Each row is a point on a tangle of strands that fork and nearly touch. The rows are in no order.
Two points are linked if the straight distance between their rows is under 85.2. Some points are linked to none.
vek: [ -2 -21   8 -57 -16  22   4  35 -12 -21 -17 -37  17  -2  19   4  -7 -10
   1  -2 -19  -3  -6  36  28]
Soza: [ -3 -28  -5   1   0  -8  10  32  24   4   5  -7   8 -10  20 -21  34  12
   0  19  10  -5  13  16 -29]
zoge: [-20 -32 -34  -1  -3  36  18  20  20 -47  37   3  26 -24   8 -10  27  10
  -2  24  10  38  12  17  -8]
ros: [-20  26  20  24   1   2  14  -1 -20  34  14  -7 -16  16 -16   6   2  -5
  10  18  34  -2 -19 -40  42]
mipe: [-29 -25 -39 -17  22  26   2  48  -4  33  47   9  -1 -52 -22  -1  50  10
   6 -14 -21  21  10  13 -36]
Ledug: [-24 -29 -18 -37  -3  -1  -9  41  29  23 -32 -50  -2  -2  12  -6  51  13
 -45  25   9   6  13  17 -14]
mokop: [-20  31 -32 -14  -9   2 -14 -16  27  -4  -3  35 -11  -7  -4   6 -12 -10
  13  -4  10  -6 -12 -41  10]
bebon: [  8  -3  40  27 -33  -6  -5  -3 -11  11  22 -22   4   3 -32  11   6  21
   2  -9  55  22 -20   5   0]
vus: [  1  10  46 -34  -3  -8  20  19 -23  15 -30   4   2  35  17   1  -8 -12
  25 -16 -47 -17  -7  28  40]
Rog: [ -3 -41 -10   6   4  16   2  17  25  -1  62 -11  33 -10 -20 -22  29  10
   2  35  62  29  37  21  -9]
Peg: [-24 -14 -53 -27  18  27 -20  24  18   0  30  22  17 -45 -26   8  49   2
  -4 -20 -10  25  23   4 -10]
bivu: [-33 -27 -20 -21  15  18 -33  26  17 -25  18 -15  -1   8   4 -11  26 -13
  13 -12 -16  34  22 -16   3]
Sut: [-36 -16  16 -40   1  10 -17  33   6  -2   7 -62  10  21 -15  21 -19  15
   0  -2   0  14  20 -12  17]
Fir: [ 43   6 -20  -2  11  10  13 -12 -43   1  17  -4  12  -1  34 -12 -38 -26
   5   6 -40 -23  12  26   9]
dom: [ -6   5  15  -8 -19   6  12 -14 -13 -28 -49 -15  32  10   1  -2  22  13
 -25 -41  21   1  -1  33  24]
mefan: [  8  -5   4  30   0 -32  -4  14  12  22   2  22 -25 -19 -16  10   7   7
  11 -18 -21 -23  13   3 -48]
luku: [ -7  36 -14  31  34 -28  22  -4 -16  44  -9  16 -44  13  16  13 -34  15
  -3   4 -43 -28  18 -41  -1]
nefor: [  7 -28  20  19  18  -5 -21   1 -19   7   9  10 -21  12  13  12  -4 -15
  40  16 -45   4   1 -23   7]
pimip: [ 51 -34   3 -25  25  20 -29  -2 -29 -12  30 -24  19 -12 -28  14 -19 -16
 -15 -13 -27  14  18  27  -5]
gubid: [ 19 -21 -30 -10  37  26 -13 -10 -18 -10   8  24  31 -24   4  22   8 -38
  13 -19 -29  28  36  28  21]
Piv: [ 20   1 -39 -21  -1   2 -14  -8 -12  14  11 -49 -10 -16 -29   9 -18  -5
 -53 -12  -6  -6  15  -6 -21]
zal: [  1 -21   1 -24  18  47  24  37  -5  16  37  14   6 -26  -3 -27  40 -24
 -14   7   9   2  31  52  -4]
Lal: [-25 -31 -18  -5   5  13  -5  12   7   4  11 -24  18 -15 -15  18  71  13
  -4  -2  18  44  -8   5  18]
gana: [-25   4 -13  14  -2  -8 -14  30  23  -8 -35  36 -19   3  42 -37  35  -8
  -3 -16 -15  -1  29  -8 -16]
Foro: [  9 -14  37   2  -3  -6   1  -2  15 -36   2   9  19  18 -12  13 -32   8
  43  16  27   9  -2   6  12]
vad: [-20 -23  20  -5 -19 -25  -5   3  16 -13 -47  -5  27   6   7   3  25  24
 -12 -23  10  15  -1  15  -6]
Ginib: [  0 -16  13  27 -30  -2 -12  -6 -30 -24  -2 -29  29  13  18 -12  15  24
 -14 -14  22  25   6  -2   5]
mamod: [ -2  63  11  20 -18  -1  18 -31  -4  33   6  12 -18  17 -11   0 -22  -8
  -3  14  35  -6 -49 -44  26]
sel: [-28  17  31  20 -32 -24  14 -17  30 -21 -48  19  18   7  12  -4 -14  20
   1   8  47  -6 -32  -9 -10]
fitur: [  4 -34  -2 -24   1  23   9  10  -7 -28  -6 -25  14   2  15  13 -17 -11
   4  13  10  -5  25  11  16]
dup: [ 23 -30 -18  -4  11  19  39 -14   7 -43  17 -16  31 -35   9   1  27  29
 -38  32  29  16  -3  54  -6]
Megev: [  8  45  -7 -38 -17   5  11   1   2 -24  -9  15   3  -6 -21   0 -40  -9
   3 -54 -12 -17  30  30  11]
Valu: [ 19 -11  10  37  11 -33  -1 -16 -12   2 -27 -22  -4  15  -2  10 -28  41
   3  -4  12 -15   5  -8 -35]
Zav: [ -3  17   9 -37   1 -11  32  22   5  25 -28  -2   8   3  -1  -8 -21   8
  24   0  -9 -44  36  46   4]
Fel: [  9  33  50  -6   0 -18  15 -27   2   1 -37  14 -23  19  -5   7 -45   9
  19  -5 -42 -33 -21   5  26]
zalus: [ 10   0 -30   1  14  18  26  12 -32 -11  18  19  -5  -4  47 -20 -11 -26
  17  15 -34 -24  -4  -5  14]
Sezo: [-23 -33 -25   0 -27  39  46  29 -16 -32  18 -11  34 -21  36 -20  27  32
   0  12   1  10  18  13 -11]
depup: [ 32 -24 -11   0  39  21 -38 -14 -25 -31  16  -2  14  -2  -9  18 -24 -13
  11 -17 -21  25  51  13  -4]
sisu: [ -1 -18   3 -30   7   6 -17  11  38 -40   2  25   1  -4  25 -17   2 -17
  31  24   0   5   8 -12  12]
mero: [ 29  11  21 -58   6 -15   3  10  14  11 -22 -41 -12  14   3 -15 -38 -15
 -23   4 -27 -39   4  42   1]
Zalid: [-12 -25 -10 -28   2   2  10  10  28  13  13  -1   3 -26 -31   3  51  -4
 -18   3  32   2  -8  23  12]
viguv: [ 15  11 -16 -31  16   4 -32  -8   5   0 -12  28  -9  -8   1  -4   9 -41
 -15 -30 -32   6   8   3 -16]
gafan: [-17 -11 -38 -30   8  48 -13  29   5 -26  26   7   6 -28   3 -11  36 -17
  -6 -37 -32  19  30  -1   4]
kuzo: [ 17 -55  -1  -9   3  38 -17  17  -1 -23  86 -20  20 -10  -9 -17   3   3
   0  22  40  30  18  23 -19]
nov: [-20   3  14  14 -39  -1  -5   6  10  11  21 -28  27  25 -13  -6  17  37
   6   4  70   2  -6 -17  -6]
kone: [ 11   5  -4  21  23 -19   0 -25  -6   6 -29  27 -12  -6 -30  42   4 -17
  16 -10 -49  12 -47  13  14]
Kog: [  0 -31   6  15 -10   5  27  13 -31  10   0 -37  18 -15  -3 -14  47  28
 -29 -19  19  13  11  41 -13]
Bula: [-29 -11  21  -1 -17   3 -24  17  15  -8  28 -29  16  18   0  -8 -10  35
  21   1  36   5  14 -36 -14]
tiva: [ 28 -22   4 -33  21  16  26  -3 -20 -34  -6 -11  33  20   3  13 -34 -19
  11  16 -26 -10  16  32  19]
Nemil: [  9 -32  45   4 -34   3  -4  19  -3  -5  37  -8   7  -3 -17 -10  13   9
   6  -2  39   0 -26  39 -11]
fal: [ -6   1  15  36  23 -33  13 -13  -4   9 -52  11 -16   0  -8  31 -11   7
  22   6 -34  -4 -36  13  -8]
kod: [  2 -28  15 -13  -5  13 -14  18  -6   4   1 -12 -11  16  33 -20  25 -33
 -11  30  -6   4 -21  -8  15]
risif: [ 20  31 -51 -11   1  19  -6 -29 -16 -17  17  44   3 -39  30 -12   0 -21
  -6  -4 -34 -17  -9 -13   1]
ginu: [  2   4  16 -41  -8  -9  27  17   1  16 -46 -32   7  27  34 -15 -15  -1
  -6  13  -5 -47  19  41  -4]
toso: [ -6 -11 -26  18  -6  -9 -19 -18  30  -2   3 -27  -7 -15 -18  11  19  17
   0  -4  23  17 -11 -20 -51]
vef: [ -8 -19   9 -18   0  11  17   7   3 -16 -24 -20  38  10  23  -4   7   4
 -21  31  36 -11  42  24  10]
ruz: [  0  16 -34  37  23 -35  24 -19  -5  36 -20  13 -11 -16 -14  24  10  -3
 -12 -10   5   6   0   2 -10]
Nutil: [  9  16 -18  17   0 -36   4 -14  22  32 -19  32 -33 -11 -22  18  16   2
 -18 -16   6  -1  13   7 -48]
muze: [ 30   7   6 -20 -16  12 -10 -37  29 -31  16  17 -14   2  -3  -9 -40 -21
  -2  29   6 -11 -31 -24   2]
koba: [ 17  39  41  11  13   2  -8 -28 -28  46  13  -1 -40  17  -9   7 -31  -4
  -8   9 -30 -10 -12 -42  24]
gono: [  3 -43  38  -2  10  -1 -15  16  -2 -12  -2 -36  19  42  19   9  -1  -5
  26  34  23  37  25  -4  29]
nefi: [-25  15   0 -32 -17  19 -10  19  42  15  15  15 -12  -9 -19 -16  21   4
  -7 -18  24 -14   8  -8 -14]
Pati: [ -8 -10  -7  26   0   5  -6  -4 -13 -12  53  16  23 -12 -25  10  45   5
  37  -3  21  45 -11 -18  15]
rodi: [ -4  27   1  -4 -17   0   6  -6 -11  22  -4 -23 -19  22   3  17 -47  30
   1   7 -14 -27   7 -30   3]
Tuse: [ 39 -47  -5 -24  13  29 -15   6 -19 -21  61 -20  15 -27 -28   4 -13 -20
  12  18   2  21   8  33  -2]
Vaku: [  6  32   1 -20 -20   2   2   9 -18  22  12   0 -15   4 -28   1 -44  20
 -10 -30  -7 -45  23  -4 -13]
Bote: [ 22  57  36  16  20 -14  23 -42 -19  15 -14  40 -12  11 -12  12 -34  -7
  20   2 -28 -23 -22  -9  31]
Tokig: [ 11 -12  17  12 -19  16   7  -6 -37 -14  -4 -23  28 -18   7  -2  28  14
 -12 -36  26  19 -14  38  10]
Tul: [  2  -4  12 -48  -3   8  -6  28 -25  -9 -29 -23   5  26  30 -15 -24 -13
   1 -24 -53 -21  13  25  28]
mag: [ 30  44  11 -26 -21  21   0 -40   9 -32  29  42   9   6 -13 -15 -44 -24
  -3  14  12 -27 -20   8  27]
Gal: [ 12  22 -24  11  28 -24  22 -25  -4  23 -28   1   0 -12 -11   4 -14 -26
 -10  20   9 -24  20  20  14]
fufor: [ -7 -46  -3  -6   2   4   2  31  36   5  44 -24   1  -8  -6 -20  39   2
  -2  66  41  21  13  -3  -1]
Debon: [-15 -15   4 -12 -17   8  -7  23  -6   1 -21 -22   1   3  49 -27  40 -11
 -39  -6   0  10   0  -1   7]
nase: [  2 -21  23  48 -27 -11 -11  -3 -10 -28 -20 -21   8  27  48 -23  -2  22
 -23  -2  19  11  -6 -11 -27]
kadi: [-19  39  42  81   2 -12  11 -21  -2  13  -2  -8  -6  37 -14   3 -24  12
  15  18  33  32 -50 -59   4]
fonit: [-13 -27 -43   7  33  -3 -25   6   3 -36   2   7  10  -5   8   8  12  -3
  12   3 -22  42  38 -21 -14]
manu: [  9 -14  -6 -14 -27  11  18   4  32 -28 -29  -7  36 -14  20 -18  11  27
 -44   8  46 -10  34  30 -13]
bizek: [  7  15  57  28  28 -19  -6 -10 -18  31 -10  -3 -11  46   3   9 -32   6
  30  21   3  -7  36 -13  34]
Lom: [ -4  16  10 -18 -35   4 -22   3  14   6   2  -4  -8 -15 -24  -6  18  20
 -29 -35  21   1 -26   3 -15]
febi: [ -7  45  -8  -4   9 -36  -1 -11  -3  35 -22   5 -55  24  26   5 -54  28
 -29 -18 -35 -20  27 -54   1]
kofa: [-18 -11   9  28 -13 -27  11  14  -7   9 -45 -12  11  -2 -24  12  24  25
  11 -44  14  12  -2  26 -17]
retuf: [  7  -1  27  35 -19 -35  17   3 -17  24 -37  -5  -2   4   2   0 -10  36
   8 -22   7 -21  -8  31 -34]
tida: [-25   4  -2  66  23 -27  12  -1   3  11 -32   6 -15  12  -7  26 -11  24
  43  15 -27   3 -39 -29 -17]
lek: [ 24  65   9  -1   1  10  16 -46 -14   0  21  46  -8  -6  -9  -1 -28 -25
   8  -3  -9 -24 -12   5  23]
les: [  3  15 -31  28  -6 -17  26 -25 -42   0 -15  -3  -1   3  -7  18 -29  34
   9 -28 -33  -9  -2 -12 -15]
tagek: [ -1  -9 -13  41  19 -11  21 -15  -5 -10 -13   7  -7  -2   6  22   5 -27
  27  37  -8   7 -61 -19  13]
fone: [  5  17 -38 -20  36  18 -26  -7  19  -4  35  16   4 -14 -31  20 -14 -17
  -4   3   2  -1  40 -12 -15]
vabi: [ 12  29  -6 -28  -1  15   4  10 -15   8  22  22  -1 -10  -8 -16 -52  -1
  14 -28 -30 -39  24  30  -8]
dibe: [ 45   5  16   6  32 -16  15 -10 -43  28 -10   5 -11  20  22  -5 -33 -28
   5  10 -39 -16  21  15  24]
ronu: [ 21  -4   9  34 -13 -20  -3   0 -15 -38 -30   3   1  13  52 -23 -24  20
  -7  -4 -22  -5   9 -12 -20]
zeg: [-40  11  -5   0 -19  13 -13  18  21 -10  47   9  10  20  -5  -8  -1  17
  37  11  32  13  12 -53  12]
moniv: [  5  26  28  20  25  -2 -10 -33 -34  43   7 -21 -27  12  -7  23  -1 -18
  19  22   6   8  -3 -53  25]
Bekod: [ 32  -5  16  -9   5  -6   8   6 -16  -9 -20  13 -14   4  28 -21 -21   6
 -15  -5 -33 -17   9  19 -29]
minuv: [-20 -20   1  50 -15 -24  17  -9  45 -30  -1  24  21 -11 -16  -8  19  31
  41  24  16  13 -19 -10 -26]
diges: [ 28  12  13  -7 -20  20   4  -9 -34  18  21   3 -12  -7   2 -14   5 -24
 -15 -26  -4   4  -7  -2  19]
Ruvep: [ 10 -29  -7  38  26 -14   0  -7 -11  -1   0  27  -6 -10  20  23  19 -45
  27  25 -47  19 -30 -11  10]
kizun: [-31  -4  -8 -46 -10  30   8  44  -9  31  17 -36   5  -8 -35 -10  -7   3
 -10 -15   3 -15   7  12  -7]
gome: [-20 -32 -18  -6 -20  33  30  36 -12 -11  15 -38  21 -24  25 -23  54  47
 -26  -9  13  25  11  43 -12]
rel: [ -4  18  16  82  -6 -20  -2 -20  15   9   3  12  -6  21 -10   5  -1  27
  24   2  36  13 -43 -58 -36]
Zopad: [ -1   9 -52  18   3   0  -5 -17 -28   4  11  33  -2 -26  16  14   0 -15
  -6 -13 -44  11   2 -22   1]
Kiba: [ 15   4 -21  17  48  -7   4 -35 -17  -4 -24  22   5  -2  -1  35  -2 -28
   2   9  -3   4  33   9  22]
bala: [-23  27 -16 -47  -1  34   5  31 -18   8  17 -29  11   5 -13   1 -36  -9
  -8 -15   5 -20  32 -12  28]
gorag: [-14  52 -15 -18   8 -28  -5 -22  15   8 -42   5 -27  18  -2  15 -27   9
 -37  -9  -3 -17  13 -47   4]
vavi: [-24  -1   7   6 -32   4 -19  17  21 -21 -29  14  -4   9  48 -42  36   7
 -28 -26  -6  14  -9 -16  -7]
Gutu: [ 19  17  13  45  -8  -5   2 -35 -21  -6   0  19  -1   9  -4  10 -32  -4
  12  12   1   8 -26 -16 -11]
Nav: [ -2  34  34  11  24 -10   5 -12 -21   7 -37   9   4  44  -1  10 -26   6
  24 -10 -30  -6  31  -6  52]
golok: [ 18  -7   1   4  16   0 -42 -18 -23   5  -6 -26  -9  10  -7  25 -12 -11
 -13 -25 -34  20   7 -28  11]
laz: [  5  46   1  38 -16 -13  26 -25  31 -18 -43  37   7   0  17 -22   3   5
 -23   7  43   2 -27   5  -5]
vufu: [ -9  10  -4  24  -4   9  14   9 -24  -8  26  43   9 -14  38 -19  23 -26
  13  -4 -10  -2 -17 -13   7]
dimil: [ 16 -34   1  11  21   2 -23  -8 -10  -6  11 -46  19  22  -5   9   3 -26
  10  32  29  35  28 -23  20]
lig: [-17  37 -23  23  41 -24  18  -9 -21  33 -14  34  -3  20  14  18 -21   4
  24  -9 -26 -13  48 -21  19]
rume: [  3   0 -24 -32  20  24 -27   3   1   3   4 -36  -9  -1   8   0 -11 -24
 -59 -11  -4  -6  17 -18  12]
soz: [  9  24 -26 -28  15  -4 -22 -25   6   3 -30 -11 -25   1  19  -9 -32 -22
 -35  -3 -12 -13  23 -24   7]
lon: [ -4  52 -10   0 -13   5 -17 -22  11  -6  23  44 -25  -6 -36  24  -1   1
  27 -14 -19  -6 -40 -38  -1]
Kodo: [  3 -41 -34  44  19  -4  -8   0  21 -24  11  10  11  -4  22  -5  12  -4
  29  30   1  29  27 -12 -13]
siveb: [-14  56  46  42 -17  -2   7 -44  -1   5  -8  14   1  31 -10   7 -29   8
   3  24  28   2 -19 -60  20]
lusa: [  7  -5  32  59   3   1  13   3   7 -11   6  19  -9  10 -11  20  -4 -21
  42  48   9  14 -63 -14  19]
Finam: [ -7 -22 -38  -7  -2   9   7  -8  16  -1  46  16   1 -34 -26  16  12 -19
  21  35   8  12 -29 -16  -4]
faves: [ -1 -11 -19   7  45   8   6 -22 -37 -14 -27  36  20  -3  17  16  21 -41
  18  -9 -21  17  14   9  47]
duzuf: [-17  -9 -40  51   7 -14  16   6  -5   2  14  -7  19   6  20   7  11  25
  29  24  -4   6  20 -29 -25]
Nik: [ 28 -15   8 -10  37   4 -36   6 -17   0 -19  16 -18   4  21 -10  10 -43
   1  -8 -34  13  22   7   9]
mekuz: [-15   4 -44  14 -14  10  26  13  21   7  39  35  -6 -36 -30  13  28   7
  24  -2  11  14 -29  -2 -25]
Bafi: [ 56   0  -1 -27  -3  -1  15 -31  11   9   9   6  -8 -15 -14  -8  -8 -41
 -14   7  -1 -23 -31  59  17]
Falat: [  6   4  11   0  -5 -18 -30  30  10  11   9   1 -13 -18 -25  -4 -24  35
  18 -41 -10 -12  18   7 -61]
kebuk: [ 14  -7  15  47  -2 -12 -17 -18   2 -22  -1  13   8  16   2   2 -23  18
  40  26  20  11   5 -16 -12]
Suzel: [ 13 -21  42  -7  12  -6 -16   9 -14   6 -15 -44  -7  36  25   0  -1 -28
   2  36   1   5   2  -2  24]
Kedig: [-14 -41   7 -16  -1  11 -20  39   8   5 -36 -51  11  11  29 -25  28   9
 -29  -8   3   8  11  26 -21]
fav: [-12  10  -7   0  -2 -13 -18  24  41  25 -31  31 -25  11  14 -33  42  -3
 -19   4  30   1  23 -10 -18]
Dipe: [  6  29  36 -33  -3   5   2   1 -22   2 -17 -10  -9  20 -20   3 -47   8
  10 -25 -52 -25 -19  16  37]
Lifab: [ 32 -10   5 -46 -21 -12   6   0   8  11   3 -24  -7  -9 -12  -6 -16 -11
 -29  -1  -3 -47 -18  50  -7]
Lebet: [-38  22   2 -25  -5  -4 -35   7  43  10  11  15 -36 -12 -20  -9  -5 -16
   4  12  17 -11  -2 -44  -5]
nuzed: [ 40  30  47   0  21 -10  -4 -11 -28  47  -9  -3 -42  37  12  -6 -38  -4
   4  12 -49 -27   7  -8  23]
bazi: [ -2 -10   9  31 -27 -36 -21  -8  20  -7  -7 -24   7   0 -16   2  -8  40
  -6 -10  32   2 -15 -16 -42]
mev: [ 19 -16  39 -19 -15   1  15 -12 -12 -28   2   0  17  13 -32  23 -42 -10
  29   6   8 -19 -26  36  20]
mosa: [ 13  -7  22  10 -12   6  13   4 -38  23  23  -7 -21   4   7  -7  -8  -8
  22  -2 -27  -4 -13   4   7]
pavo: [  6  28 -20  -1 -18  14  22 -18   0   5  37  35   4 -27 -30  -4  14   1
   3  -6  13 -15 -30  10 -17]
popu: [ -9 -27  -6 -41   6  12   7  37  33  20   1 -20  -7 -17  -6  -4  55  -8
 -45  19   6   3 -12  43 -11]
valaz: [-10 -14 -12   6  -8 -17  38  36 -10  42 -23  -5  -9 -13   9 -17  12  12
  -4 -14 -19 -28 -11  46 -40]
nefa: [-15 -15 -33   3   3  17  11  45   9  22  31  -6  -7 -21  27 -19  44  18
  -2 -10 -11   8  18  10 -26]
gud: [ 23  15  22  44 -24 -13  -7 -23   6  -6  12   8 -15   6  -8  11 -28  27
   4   5  19   0 -58 -34 -30]
liseg: [-25 -23  36 -37 -33   1  -3  16   6 -21 -19 -40  17  16  -8  -9   8  34
  -3 -21  15  -7 -11  15   0]
mesi: [-23  14 -12 -19  -3   0  44  39  -3  34   8   8 -14   0   2 -25 -10  11
  13 -13  -6 -51  13  43 -12]
nufo: [-13  24 -10  12   2 -16  18  11 -26  35   9  13 -39  -7   1  19  13  -7
  -6 -27 -46 -20 -37 -27  10]
zisa: [-27   4 -31 -11   4  -5 -17  10 -12  11  -2  20 -31 -12  17   5  11  -6
   9 -18 -62  10 -25 -35   7]
Vul: [  5  11  28 -25 -30   7 -13  32  -7   4  11  -7 -16   6  -6 -22 -30  33
   2 -36 -15 -27   8   3 -46]
Zato: [-49 -14 -22 -13  -4  -1 -27  32  31  -4  -6 -31   0   5  19 -19  29  12
 -14 -32  13  23  27 -25 -10]
Numon: [-29 -10 -10  10   1   1  13  18  16  -3  -7 -11  19 -24   5 -12  83  29
 -14 -29  28  43  27  21   1]
tedu: [  1  -5  45  47  21 -18  -9 -10  36  -6 -13  28 -23   4  -8  11   4 -34
  35  27   7  10 -36 -19  -5]
voro: [ -6 -16 -35  -7   4  18   6  -9  34 -33   0   6  19 -13  21 -11  35   5
 -26  25  16  35   0  -8  17]
Lup: [ -9  29   8  -5 -35 -10   8  15   4 -11  20  35 -17  -6  16 -13  -9  -3
  16  -6 -20 -31 -49 -11 -11]
vila: [ 13  22  14  -9   3 -20   9 -42   2  14 -34 -36  -9  26  -3   6 -59   9
 -17  26  -5 -41   2 -17  12]
fiva: [ -4  -2   7 -23 -33  17  11  -1  15 -22   3  21   1  -9  16 -22   3  -8
  -8  -9  -8 -27 -45  25   6]
vip: [-17  -1  22  41  18 -28  -3   4  41  15 -17   7 -29  12   0  20 -24   5
  40  47 -11  -9 -43 -26 -14]
deg: [-12  24  19   3 -15  -5 -13  17  12   2  13  52 -32   1 -17  -3   5   8
  18 -26 -13   0 -25 -27 -16]
Vigim: [  2   4  28 -42 -20  10   8   1  15 -15  14   7   3 -11 -13   5 -18 -17
  19  10  -3 -30 -41  19  30]
fufef: [  7  17 -34  22  19 -21   8 -35 -24   0 -14  48 -12 -21  -3  26 -17 -16
  18 -17 -55   4 -22  -8  -8]
tirok: [ 36   1  27  13  15 -25 -21 -14  -7   9 -28  28 -29  13  30 -21  -7 -16
 -19 -13 -33  11  18   8  -8]
vutu: [-39   9 -11 -36   0  22  -3  18   8  12  36 -15  18  17 -17   0 -24   3
  26   9  12 -11  34 -41  23]
Lazur: [ 14 -31  -6  14  15  15 -27 -27   0 -30  15 -11  28   4 -14  17  24  -7
 -14  15  27  44  13  -8  16]
fomo: [ 34  16   4   9  -7  -1  27 -26  10  -9  21  38 -18 -32  -7 -22  -2 -29
  -3  11  14 -23 -37  27  -1]
pida: [-18  12  -9  20 -25 -15  12 -21  20 -23 -50  28  22  -3  17 -20  42  -3
 -40  15  45  25 -22  -5   0]
Tam: [ 19   8  28 -20 -30  15 -23   5 -13  21  19 -15 -15  -3   7 -20   6  -8
 -23 -24  13 -13 -39   6 -10]
Vunir: [ -7 -15 -14 -27   1  -5  10  -9  26 -13 -11 -13   9   7  -5  32  -8 -32
   8  49  29  -7 -27  -2  23]
luvi: [ 18  -3  -3   1  -7 -20 -41 -26  32  -6  10 -10  -9   1 -12   6   9 -11
 -20  13  34  10  -6 -35 -20]
Pekep: [-23   0  12  -9  -1 -14 -19  12  -5  15 -21 -14  11   6 -43  25  20  23
  16 -37   2  -1  29  16   0]
Koru: [ 20 -13   4   4 -13   2  20 -19   9 -33 -27 -15  32 -26   4   3  49  39
 -47  10  46  18  12  53 -25]
tar: [-34  24  10 -21 -22   0 -20  36  19  27  11 -11 -12  19  17 -29  17   2
 -13 -20  15   0  23 -30  -5]
Kufu: [-20   2  -8  -9  26 -15 -19   4  42  32 -39  13 -15   4 -15   0  27 -14
 -23   0  29  14  36   9   2]
kib: [  0  -9 -28  49 -12  -6   1 -14 -29  -3  24 -29  14   5  26   1 -17  46
  18   6  14   8   4 -35 -26]
luvun: [ 12  -7 -49 -18  37  29 -21 -24  -1 -16  32  26  19 -37 -16  13  12 -35
  -8  12  -3  18  18   9   5]
Sok: [-13  -3   6 -12  20 -18  15  25  -6   7 -36 -11  11   4 -22  16  -4  11
   8 -23 -26 -22  26  50   2]
vefa: [  8  39 -16   6  32 -19  13 -29 -38  25 -30  20   2  23  -1  25 -30  -6
  -3 -35 -26  -7  33   3  45]
novup: [ 30 -17  35 -22   2   3   9   6 -15  -5   1  -6  15  12 -11  -5 -23 -11
  19   1  -8 -18  14  60  23]
Nugi: [  2  12   2 -35 -32   8  -7 -16  32  -5  20   3  -8  -7 -12   0 -14 -13
 -21  34  44 -25 -40 -24   3]
bas: [ 25 -17  -9 -39  -6   7 -13  -9   7   0  -2 -27  -4 -24 -32  12  -8 -14
 -41 -11  -8  -3 -11  41 -21]
gino: [ -2  39 -29 -36   5   9  -4 -13  -7  -7 -19  25  -2  -7  -2   6 -20  -4
 -34 -50 -34  -8  20  11  -1]
sig: [-27 -23   8 -24 -13   6  10  30 -20  10   2 -59  26   6 -16  11  -4  28
 -10 -10  22  -4   4  20   2]
Bipar: [  6 -17   3   9   1  -1 -24 -22  31 -34  -6 -18  19   1  -7   5   9   1
 -20  36  56  12   9  -8   4]
teguz: [  2  -4 -36  49 -11 -14  -7 -15 -23  -2  11   1  -8  -2  10  -2 -35  35
   3 -24 -30  18  -2 -43 -39]
Gelib: [-13 -27 -21 -28   7  19   2  -9  19 -15  38 -13  19  -8 -21  23  -5 -16
  16  49  23   5 -22 -19  35]
fada: [-16 -10 -14   4 -16   0 -10 -23  18 -30 -23 -13   1  -6  13  -9  55 -14
 -52  16  32  36 -31  -5  11]
Nutu: [-13 -16   0  32   5  22  11   4 -18  10  34  35   2 -16  -3 -12  43 -14
  21 -15   7  19   1   1   8]

A fork is a point with three links. Follow the links from the first point to the second and name the forks in between, in order.
pimip; dom: gubid > Vaku > Tokig
lon; les: nefi > bivu
Fel; mosa: fitur > mev > nefi
Zato; rel: nefi > mev
zeg; bas: sig > vad > kofa > Zav > Lifab
rodi; luku: Vaku > Tokig > vad > kofa > Zav > Lifab
ruz; Sok: Vaku > Tokig > vad > kofa
Zav; Tuse: kofa > vad > Tokig > Vaku > gubid
Piv; Ledug: Lifab > Zav > kofa > Debon

A fork is a point with three links, a tip a point with one. Leave the first point through the second and follow the links. Name the first fork or tip that comes.
nefi; Lom: Zopad
Debon; kod: kofa
Fir; dibe: mev
nase; ronu: Vaku
kadi; siveb: Pati
vek; Tul: Nugi
bizek; Nav: Lifab
Nugi; muze: fitur
sel; laz: Tokig
Piv; rume: bizek
